Each scene shows the same named points in several views. A view is turned or mirrored, shifted and resized as a whole, has a little noise and may leave points out.
In the rows, 100 means zero.

Scene 1
View 1
<36>: [120  51 133 110 129 154  81  92  98 112 131 128 113 117 122  97  91  77
  91 103  96  74 137  89 117 101 104  83]
<168>: [106  83 100 128 102  90  71 100  91 111 106 115 101 128  96  87  95  98
  81  93 122 107 111  87 126 110  83 104]
<120>: [112  86 115  72  85 120 110  77  86 116 107 132 120  91 119 106  75 102
 100 101 115  72 129 113 122  70 107 102]
<26>: [102  90 103  77 103 168  98  68 102 109 123 113 106  97 137  99  68  69
 115 101 101  83 134 113 134  96 115  82]
<246>: [110  77 120  80 101 129 100  82  90 117 112 128 112  99 119 101  86  97
  92  95 112  70 127 107 118  77 104 101]
<248>: [125  77 106 125  97 138  87  86 101 113 117 118 108 121 116 103  77  82
  96 116 103 102 116  85 119 112 103  83]
<276>: [ 82  83 111  59 110 106  90  82  81 103 115 127 117  92 112  85  83  90
 105  74 118  68 150 120 145  73  94 105]
<254>: [121  71 104 138  98  88  80  95  88 112 110 125 107 131  92  99  90 100
  86 103 119 109 110  73 116 112  85  90]
<250>: [104 109  96 120  92 134  70 100 107 115  99  96  97 115 120  82  84  88
  79 106 111 102 110 110 133 105 100 120]
<108>: [105  42 133 116 146 130  63 103  92 107 132 125 106 127 109  82 107  77
  83  83 103  76 140  84 123 107  87  88]
<235>: [107  74 119 106 113 124  76  99  94 110 115 119 111 113 115  86  91  88
  85  96 109  82 131 101 127  94  96 106]
<72>: [ 91 104 101  91  84  67  79 104  80 109  89 119 120 100  99  80  84 112
  84  88 128  88 130 118 143  74  84 136]
<19>: [112  94 117 103  90 124  83 104  96 118  99 116 117 102 119  88  85 100
  76 109 110  79 124 115 126  81 102 128]
<243>: [ 73 123  56 114 106 139  61  72 113 101 112  75  62 129 118  72  81  62
 106  76 121 135 101 106 153 140  88  86]
<214>: [ 99  96 109 100 103 132  75  98  99 112 106 108 107 106 121  80  86  88
  83  96 111  85 127 116 136  91  99 120]
<65>: [126 114  98 104  59 141 109  82 108 133  89 105  91 104 125 108  82 112
  74 116 119  97  79 112 104  87 113 118]
<112>: [101 100  97  65  79 120 117  64  92 125 100 117  85  98 116 106  90 112
  90  81 131  83  95 116 111  75 102 103]
<226>: [112  49 126  82 118 113 104  77  82 115 125 142 107 110 105 106  99  99
  94  82 117  69 127  88 108  82  93  80]
<8>: [114  83 102  88  93 140 107  67  97 119 115 119  94 108 121 108  83  92
  99  96 116  90 106  98 113  95 106  81]
<255>: [110  72 103  81 108 165 112  54 102 118 128 118  81 110 127 112  87  80
 107  87 112  86 105  95 108 101 109  62]
<278>: [134  67 121  92  79 104 123  77  86 132 103 140 103 108 104 122  96 127
  78 100 126  76  93  90  87  72 100  96]
<269>: [ 97 108  76  72  76 113 112  54  89 109 107 117  96  99 114 107  65  91
 121  90 125 105 112 108 133  94 100  78]
View 2
<36>: [ 94 120 100 139  71 102  89 114  79  89  75 119 100  99  99 109  81 109
  93 132 110  70  94  93  84  60 109  61]
<65>: [124  95 123  94  58  90  64  48 103  76 148 119  83 109  94  98  97 100
 102 146  88  99 112 103  82 119  67 102]
<246>: [104 112  94 118  60  96  70  81  98  96 106 108  93  94 116 128  81  91
  90 122 104  65  94 101 109  91  83  79]
<108>: [ 82 122  96 129  96 104 110 108  95 106  69 119  96 100  94 120  85 106
 102 122 107  67  91  86  97  39 139  63]
<248>: [ 96 107 109 129  74 111  86  93  84  89  95 126 107 104  92  77  97 109
 109 134 101 100 103 103  90  86  91  88]
<72>: [ 85 104  66 101 105  78  74  52 141 127 130 103  88  89 121 134 101  79
 116 100 100  93  87 108 126  91  90 119]
<168>: [ 83 105  96 103 103 108  98  66 116 115 102 120  94 107  90  96 107 101
 126 119  90 106 101 100 113  72 118 103]
<278>: [109 117  98  82  29 109  47  54  94  93 102 102  77 122 109 121  89 106
 108 134  71  80 115 111 129  93  89  77]
<243>: [104  78 152 126 132 131 158  61 116 109 133 149 123  80  71  62 102  75
 103 119 122  88  94  78  99 105 104 118]
<120>: [105 109  87 120  54  94  59  75 101  99 113 104  97  90 126 126  81  86
  90 117 105  66  92 108 118 105  65  88]
<235>: [ 92 112  92 123  90  92  89  88 104 103 102 115  95  96 103 118  90  98
 102 122 107  80  92  95  95  71 105  85]
<8>: [113 105 122 113  53 121  86  72  89  91 105 119 103 100 102 100  84  92
  92 130 100  66 103  98 114 103  83  81]
<19>: [ 98 108  86 115  85  73  71  75 113  97 126 111  85  96 109 125  93  97
 102 126 104  90  93 102  84  86  88  95]
<254>: [ 79 110  93 104  86 117  86  74 103 110  86 119  97 116  90  83 108 109
 130 123  82 113 107 107 119  72 116  99]
<26>: [112 101 118 149  67 107  95  98  84  86 109 124 118  77 109  99  76  85
  75 124 130  57  88  94  91 108  66  80]
<112>: [122  99 117  93  55 106  76  44 111  98 136 110  89  96 112 124  83  79
  89 124  97  62 102  99 124 119  71  95]
<255>: [121 104 139 124  47 134 100  84  75  83  96 125 110  97  96  94  76  92
  81 134 108  51 104  89 110 101  86  67]
<276>: [ 95 109  80 127  85  95  89  78 118 120 108 105 103  74 129 142  77  71
  85  98 120  49  78  97 131  89  86  89]
View 3
<26>: [ 95  97 115 126  70 100 115 118 146 127  66 133 103 114  77 104  78  90
 137 117  92  79  70 106 115  99  99  97]
<120>: [ 98 106 109  94  83 104 124 111 124 134  82 119 107  88  81 112 114 105
 140 119  82  91 114 113 108  84 122 120]
<214>: [100  96 101  98 107 105 105 105 118 112  75 117  93 117 115  99 105  97
 112 116  77  97  92 113 102  90  88  98]
<276>: [ 97 125 101 100  75 120 123 104 120 114  46 109  80  91  92 102 114  94
 146 104  77 104 115 121 106  67  99 101]
<248>: [ 89  81 101 101  92  98 101 115 115 134  96 136 107 101 101 110 101  64
  93 107  87  71  75  98 115 122 112  96]
<243>: [131 111  88 129  97 118 126 102 121  93  91 110  82 137 115  93  59  54
  84  98 116 110  70 116 126 151  60  45]
<108>: [ 72  91  98 102  76 109  74 111  81 117  39 126  74  94 126 105 112  56
  93  98  75  69  73 109  82  84 111  82]
<278>: [103  97 107  79  84  96 119 114  78 145 110 114 120  69  94 128 120  97
 112 127  97  79 125 114  85 104 163 120]
<254>: [ 94  94  85  79 101 110 104 105  83 129 101 121  95  81 119 112 126  47
  75  94  83  83 103 104 112 124 119  92]
<226>: [ 87 107 106  97  59 108 106 113  84 134  60 119  93  71  95 118 115  75
 122 109  88  74 105 115  86  86 143 103]
<112>: [125 116 109 101  83 103 139 110 103 124 100 102 111  96  88 117  92 111
 129 131 110 104 121 125  93 106 128 103]
<250>: [109  89  97  98 121 102 107 105 118 111 100 117 100 126 120  99  98  91
  92 117  85  99  86 110 110 113  83  90]
<269>: [120 122  99 109  74 114 150 109 131 128  99 114 104  92  71 111  89  78
 132 107 107 102 112 113 132 124 109  94]
<19>: [ 96  92 103  86 116 100 104 107 116 122  88 118 103 108 113 104 118 106
 112 120  72  94 102 113 102  85  99 113]
<8>: [106 101 110 111  71 100 121 116 108 132  89 122 109  95  87 116  88  85
 119 121 105  81  93 113  99 113 128  96]
<65>: [121  85 108  90 120  88 124 111 114 131 135 115 129 112 101 115  96 118
 104 139 101  95 106 113 102 121 120 113]
<36>: [ 71  81 109 108  75  97  79 119 106 133  55 139  95  97 107 109 104  70
 107 108  76  59  65 103  91  88 118  98]
<246>: [ 94 102 109  98  81 102 112 112 112 129  74 120 102  92  93 111 108 100
 129 119  83  84 102 114  96  84 122 110]
View 4
<168>: [114  79  86  86  81  81 111  90 115 100  97  90 122  87 108  99 132 110
 103  84  68 103  78  94  77  96 106 111]
<255>: [ 80 111 109  79 120  93 125 118 121 100 143 107  97  71 119 127 121 116
  95 129  83 109  83 104 116 121  93  86]
<65>: [ 97  89 126 109 112 103 112  86 126  86 143  81 124 102 102 103 119  68
 111 113  88  87  82 121 120  95 105 120]
<243>: [100  85  72 121  90  69 122 131 129 102 110  59 130  80  99  82 146 143
 108 114 125 104  69  81 103 147 111 103]
<226>: [ 99  96 108  61 103  88 120 100 109 113 121 124  94  57 122 125 111 103
  97  99  49 115  94 103  89  87  87  85]
<19>: [105  73 106  97  94  93  99  97 114 109 114 101 118  89 116  99  91  75
 101  97  87 101  83 103  99  77  89 110]
<26>: [ 83  94 105  95 110  89 119 127 111 118 127 103 102  78 131 112  93 105
  92 138 106  98  81 100 119 114  74  82]
<246>: [ 98  87 113  85 105  91 114 103 111 115 125 112 105  69 121 112  96  85
 100 108  74 105  91 106 102  84  82  91]
<214>: [103  75  95 101  94  86 100 111 117 114 111  97 118  80 116  96  94  90
 102  98  98 107  81  95 100  91  90 105]
<278>: [104  97 131  71 111 100 123  73 114  95 138 111 106  77 109 123 125  74
 107  98  38  99  97 123  97  77  99 104]
<112>: [103  92 129 103 115  88 130  98 119 109 145  91 114  58  98 102 121  80
 119 108  73 102 100 117 112  94  96  94]
<250>: [102  76  92 108  91  89 100 105 123  98 112  83 127  98 110  92 110  94
 103 100 104  99  72  96 102 101 101 118]
<72>: [127  60 106 110  79  74 117  89 104 129  96  87 127  66 104  77 107  75
 117  84  73  98  98 103  80  69  86 100]
<235>: [101  81  92  83  92  87 102 107 114 111 107 109 110  80 121 108  99 100
  95  95  81 110  80  93  91  90  89 102]
<8>: [ 91 100 114  85 112  91 125 105 116 103 135 101 106  74 114 117 121 102
 101 119  76 101  87 109 109 107  93  93]
<36>: [ 86  94  88  61 100  96  97 114 114 103 112 126  96  87 138 128  92 111
  79 107  79 115  73  90  97  97  86  97]
<254>: [111  85  89  73  82  86 117  80 111  94  95  96 118  97 116 111 139 112
  96  92  55  95  77  98  75  96 104 112]
<120>: [101  85 124  91 105  90 124  98 104 122 124 106 106  69 120 107  96  76
 104 118  72  94  97 114 105  81  75  87]
<248>: [ 92  94  93  79  96  95 113  97 114  94 110 100 111 106 128 118 119 110
  87 118  82  92  71  99  98 107  94 106]
<269>: [103  92 119 107 104  78 148 103 105 120 123  79 115  67 110  98 132 103
 112 135  82  82  96 112 108 114  83  80]
<276>: [108  75 106  96  95  74 122 118 103 141 109 108 105  43 118  95  90  94
 108 104  80 111 102  98  93  84  72  74]
View 5
<120>: [ 66  86 119  91 106  85  89  94 101 128  96  79 105  90  98  93  96  89
  89 117  80  98 116 115  88 116 123  97]
<36>: [ 69  99  97  91 110 104  99 129  86 100  81  90  97  95 107 101  92  95
 113  99  93 123 112  88 118 130 116 104]
<8>: [ 71  78 117  77 115  95  91 108  96 106  90  95 102 104  91  98 103 107
 110 118  78 103 108 109  89 115 111  84]
<226>: [ 70  80  97  81 115  95  87 108  98 109  88  95 106  84  95  93  79 104
 113 117  86 117 131  97  90 115 117 117]
<72>: [ 90  93 102 114  99  97  87  64 118 134  74  97 108  83 106 110 103  85
  85 106  89  89 100 123  72  88 129 124]
<255>: [ 67  81 123  69 127 103  92 124  89 101  89  96 102 110  89  92 101 112
 121 119  76 114 108 106  96 126 109  73]
<278>: [ 70  66  93  66  91  66  91  87  95  98 103  91 100  91  88 101  89 111
  95 124  82  94 121 103  79 104 111 107]
<243>: [100  94 128 106 134 144  91 105 111 105  50 130 103 125 103 119 140 112
 130  99  80  99  65 123  87  96 108  68]
<112>: [ 77  77 121  71 113  86  89  81 101 118  90  93 107 104  82  95 100 106
  96 125  75  96  99 122  66 105 122  88]
<269>: [ 73  70 135  96 123 104  78  96 115 124  88  99 108 100  97  97 118 103
 108 125  71  85 111 128  78 103 107  76]
<19>: [ 81 101 104  98  93  90 100  87  96 116  82  86  99  97 104 108 104  86
  84 101  90  99  91 109  94 110 127 105]
<276>: [ 76  98 119 105 125 111  86  94 111 142  76  89 113  84 100  89  88  82
 101 112  84 113 115 119  80 113 134 114]
<26>: [ 66  97 135  94 125 109  93 123  94 122  85  83 103 107 101  92 110  89
 106 110  78 109 102 113 105 131 118  71]
<248>: [ 74  85 104  97 101 101  95 117  95  94  84  99  94 103 110 114 118 103
 110 103  87  97 104  98 113 113 102  88]
<250>: [ 91 101 108 100  99 105 100  92  98 106  71 102  96 111 105 119 123  95
  97  96  89  95  73 111  95 105 119  90]
<108>: [ 81 103  84  96 115 119  97 122  92  99  66 106 102  90 108 105  84  99
 123  93  99 131 111  85 109 118 120 124]
<214>: [ 85 105 109 101 106 105  98  94  98 119  73  93 101 101 104 108 106  87
  95  99  89 106  86 110  94 112 128 101]
<168>: [ 91  86  88 103 100 108  90  90 108  99  69 116 101  95 109 120 111 107
 111 100  92  95  98 103  90  91 110 115]
<65>: [ 79  81 115  73  88  73 101  81  90 100  95  90  94 116  90 113 121 104
  83 114  79  83  77 115  84 107 114  74]
<246>: [ 70  90 111  87 109  91  93 100  96 119  89  84 104  93  96  95  92  92
  96 113  85 108 111 107  90 118 124 102]
<235>: [ 80  99  98  99 107 105  96 103  97 111  75  96 100  94 107 107  98  92
 103 100  91 111 101 101 100 113 122 110]

Which points are out of place in each view (at most two, in the order of its rows)? Write none if all are in place.
view 1 | <8>
view 2 | <112>
view 3 | <65>
view 4 | none
view 5 | none

Scene 2
View 1
<127>: [100 105  95  99  96  77 110 106 105 106 100 113  88  89 110  98  79 106
 100  69 105 109  84  85  89  86  84  80]
<42>: [ 79  90 108  76  89 111  97 104  73  99  99  96 106  82  88 108  89  93
  88 108  89  96  92 103 127 119  90  82]
<90>: [ 93  97  86  98  91 123  84  84  64 106 122 100  88 107  73 116  91  66
 117 137  95 116  74 111 119 124 102  71]
<16>: [ 81  97 113  89  90 120  85 100  73 109  95  94 109  87  85 102  77 103
  91 102  76 114 105 100 110 117 112  82]
<297>: [ 89  93 103  85  91 108  95 105  83  99 102  95 102  88  89 108  89  92
  99 111  92 102  89 101 121 117  94  81]
<178>: [115  95  94  96  94  98  99 117 112  90 104  87 100  99  97 108 100  87
 120 121 107 106  82 103 123 114  94  81]
<118>: [113 104  82 109  90 112  86  95  92 104 110  88  91 105  84 116  90  79
 123 132  97 127  77 111 113 128 100  70]
<29>: [100  87 122  79  96 101 100 136 118  85  93  81 126  85 100  93 100 103
 104 103  98  91 105  94 129  98 108  95]
<285>: [ 91 102  94  98  91 113  86  94  81 108 118  99  99  95  84 103  87  77
 107 115  96 116  79 108 114 106 100  74]
<121>: [108  97 110  99  95 112  86 122 116  94 108  80 118  99  90  94  97  87
 121 119  98 113  95 102 120  99 121  87]
<142>: [ 92 101  97  93  94  90 104 101  89 106  99 108  91  88 101 104  80 101
  96  84  97 107  86  91 100 100  87  79]
<207>: [ 94  97  92  98  93 118  87  91  72 104 121 102  91 105  78 109  92  71
 118 127  97 113  78 105 114 113 105  74]
<28>: [ 88  94 104  88  91 117  89 102  78 102 106  93 106  92  84 105  88  87
 101 116  88 108  92 104 120 115 104  80]
<34>: [ 69  88 110  83  95 130  83  87  47 107 115 109  99 101  71 104  86  80
 103 116  81 104  97  97 111 109 120  82]
<280>: [ 99  92 104  86  92 102 100 113  95  94  95  91 104  90  95 109  93  98
 103 110  95 100  92  99 122 118  93  84]
<281>: [115  90  92  93  94 107  96 113 103  87 108  85  98 106  88 114 106  78
 128 138 108 103  79 106 129 124  98  82]
<74>: [ 89  95  94  92  94 101  99  92  72 106 105 112  84  98  91 111  83  92
 105  99  95 106  85  92 101 109  93  78]
<130>: [ 88  92 113  83  92 105  98 111  84 101  80  91 107  83  97 109  80 118
  89  93  81 104 108  93 110 122 100  87]
<151>: [100  97 104  95  95 104  94 112 101  99 107  94 106  95  93  98  91  90
 110 105  99 108  91  98 112  99 106  83]
<252>: [104  98 102  95  91 107  93 111 100  99  96  85 107  90  93 107  89  97
 106 114  92 111  92 104 119 119 100  81]
View 2
<142>: [ 74  92  95 105  90 104 108  72  82  87 107 103  71  68 104  78  86 121
  95 134  90  77  90  79  86 105 118  81]
<151>: [ 84 113  93 111  86 110  98  62  85 102 120 116  88 103  99  96  78 105
  92  95  92  81 112  71  83  88 111  76]
<127>: [ 69  75 103 113  90 104 113  68  69  92 106 120  53  70 109  82  90 142
 113 151  77  79  96  84  81 106 107  74]
<29>: [ 73 118  78 111 106  74  88  73  62 112 110 132  80 115 129  98  93  83
  82  66  90  93 121  85  95  79  77  65]
<118>: [106 137  94  96  75 134  81  59 107  87 153 101 114 114  64  97  65 112
  77 114  81  79 109  77  98 105 150  93]
<130>: [ 60 114  73  92 103  90  95  86  62  83 116  94  71  71 120  72  96  84
  69  88 104  83  95  84 100 104 129  75]
<16>: [ 73 119  81  93  83 110 101  80  81  85 117  87  82  71 109  74  79  76
  75  78 121  75 100  58  89  91 152  79]
<34>: [ 77 121  90 108  79 137 118  67 115  87 103  68 116  70  82  76  71  78
  70  65 139  72  84  39  65  91 135  92]
<280>: [ 83 122  83 101  99  94  89  74  86  93 119 105  95  98 102  88  86  96
  73  99  88  87 100  88  99 101 105  83]
<178>: [ 95 127  91 107  94 106  80  60  92 100 135 121 105 125  86 105  80 114
  82 105  69  90 113  93  98  99  98  83]
<42>: [ 87 122  81  97  94  88  96  81 103  88  99  86 103  76 108  76  80  75
  65  97 111  80  86  75  98  93 112  87]
<90>: [110 137  99 103  72 144  95  57 136  85 130  76 137 101  54  92  58 100
  70 102 104  75  90  60  84 101 141 103]
<121>: [ 87 128  90 113  84 111  87  58  78 113 135 131  92 129 101 109  75  96
  91  67  89  86 133  68  85  77 111  71]
<281>: [101 140  90 107  95 116  76  56 106  99 140 112 127 135  70 109  76 107
  69  92  73  91 110  92  97 103  95  90]
<285>: [103 120 100 106  71 124 100  61 114  93 119  97 106  94  83  90  62 101
  88 110 101  74 101  59  84  89 134  88]
<252>: [ 87 127  84  97  90 103  84  71  83  93 133 110  92 104 100  92  80  94
  77  95  88  83 111  82 100  96 125  80]
<207>: [100 125  99 108  76 136 101  57 124  91 122  87 124  99  67  92  64 104
  78 103 102  76  94  61  79  96 127  96]
<74>: [ 76 102  95 106  88 125 111  67  99  82 111  85  94  71  83  77  82 117
  83 120 101  77  82  73  78 110 123  91]
View 3
<281>: [ 82  58  98  59 117 123  69  97  85  72 101 149 117  94  85 122  74  68
 102  81 108 109  82 107 103 117  99 110]
<127>: [ 98  77  91  74  82  99 100 128  79 125 127 112 106  90 129  95  46  73
  42 121 118  77 147 121 131 134  21 101]
<142>: [ 97  81  89  77  90 110  91 112  91 114 112 103 113  91 124  86  60  70
  54 124 110  76 135 103 131 126  47 112]
<297>: [ 90  82  95  73 104 117  84  90 101  83 102 106 120  91 111  85  86  70
  77 111  94  88 109  89 124 114  80 119]
<118>: [103  59  74  66 115 111  52 114 102  86  72 123 130 102  78 114  52  64
  93  99 122  83  80 111 116 123 106 113]
<34>: [ 91  74  77  91 129 118  86 100 105  98  86  56 118  90 104  68 107  86
 103 159 105  93  98  71 107  97 105 135]
<151>: [ 94  67  96  69 108  92  96 108  91  79 111 106 114  91  99  97  75  80
  79 109 106 101 106 112 115 119  62 108]
<16>: [ 98  82  93  73 112 103  98  87 119  79  93  56 123 104  95  65  88  72
  69 133  95  82 112  90 130 123  79 124]
<285>: [104  73  73  84 109  97  70 116  98  88  84 103 127  83 108  93  74  78
  90 122 112  85  93  98 118 106  90 115]
<207>: [ 97  66  71  84 118 115  63 115  92  96  82 109 125  84 103  99  79  78
 103 125 116  91  88  91 107 101 106 120]
<252>: [ 93  75 100  61 106 104  87  91 104  70 101 108 121 101  90  96  72  66
  72  95  99  91 103 107 124 129  76 112]
<130>: [ 85  87 112  60 102 120 107  72 114  84 114  76 113 112  99  70  81  62
  51 114  89  82 130  92 137 137  59 122]
<74>: [ 91  75  80  80 105 126  78 112  91 121 100  97 114  94 116  89  68  72
  73 135 116  78 122  92 120 118  75 121]
<121>: [ 95  59 103  59 118  74 102 104  93  50 112 107 114  94  77 105  80  85
  91  94 104 120  87 123 107 122  69 101]
<178>: [ 88  64 100  59 107 109  79 102  87  75 109 144 115  94  93 117  65  69
  84  81 107 104  97 115 112 124  75 104]
<280>: [ 85  77 105  63 104 118  90  85  98  80 111 116 114  98 103  93  79  66
  72  97  94  93 112  99 123 124  72 114]
<28>: [ 94  78  90  76 113 108  84  92 105  77  93  90 122  93 100  82  88  74
  85 118  98  90  99  90 119 111  89 120]
View 4
<178>: [124  85 105  83 105  74  85  93  96 100  90 123  97 103 111  94  88  79
 107 119 110  99 116  94  90 104  88 109]
<285>: [103 103  96 105 102  98  96  84 100 106  90 104 116 119 110  96 107 116
  90 113 105 111 128  87  91 119 105 120]
<90>: [106 113  96  82  88  98  97  90  98 109  88  92 124 127 102  90 100 143
  97 130 113 114 138 111  86 128 104 129]
<42>: [107 107  91 112  94 101  90  95 105 111 104  94 115  95 122 104 120 111
  98 110 107  65 101  94 115 113  91 115]
<34>: [ 96 116  89 104  91 110  91  92  91 105  98  69 130 128 126  98 115 161
  89  96 109  84 115  87  98 101 109 126]
<16>: [ 96 107  80 121  93  96  97  88  94  99 120  99 115 123 137 112 108 124
 102  94 107  72 111  73 115 111 104 109]
<297>: [109 101  93 106  98  93  91  94 103 107  99 102 111 102 120 102 110 107
  99 109 108  79 109  92 106 112  94 112]
<252>: [113  96  91  99  98  82  92  88  96  98 108 118 103 111 124 102  95  91
 109 113 110  85 115  86 104 111  91 107]
<29>: [122  87  99 100 109  85  78  85  85  90 107 111  94  91 136  99 101  61
 106  97 106  63  87  67 106  68  79 107]
<281>: [128  93 107  64  96  77  84  93  92 100  89 113 103 107 106  85  83  92
 111 131 115 101 120 108  86 103  84 117]
<207>: [108 104 100  90  96  96  93  91  98 108  84  95 119 120 107  91 103 131
  93 118 109 110 128 100  87 116 104 124]
<142>: [103  80  98 130 111  78  91 108 115 113  87 117 102 101 119 114 113 103
  87  83 101  92 109  80 104 120 109  95]
<130>: [105  93  84 121  94  82  90 103 102 102 119 110 104 104 140 118 106 105
 109  88 109  54  97  78 123 111  96  94]
<151>: [112  87 100 103 109  84  87  88  94  97  93 114 102 111 121  99  99  89
  96  99 105  99 113  76  92  96  98 109]
<28>: [106 107  90 103  95  97  92  88  95 103 104  98 115 114 123 100 106 116
 100 111 109  84 113  87 103 108  97 118]

Which points are out of place in each view (at most two, in the order of its rows)? Write none if all are in place.
view 1 | <207>
view 2 | <118>
view 3 | none
view 4 | <151>
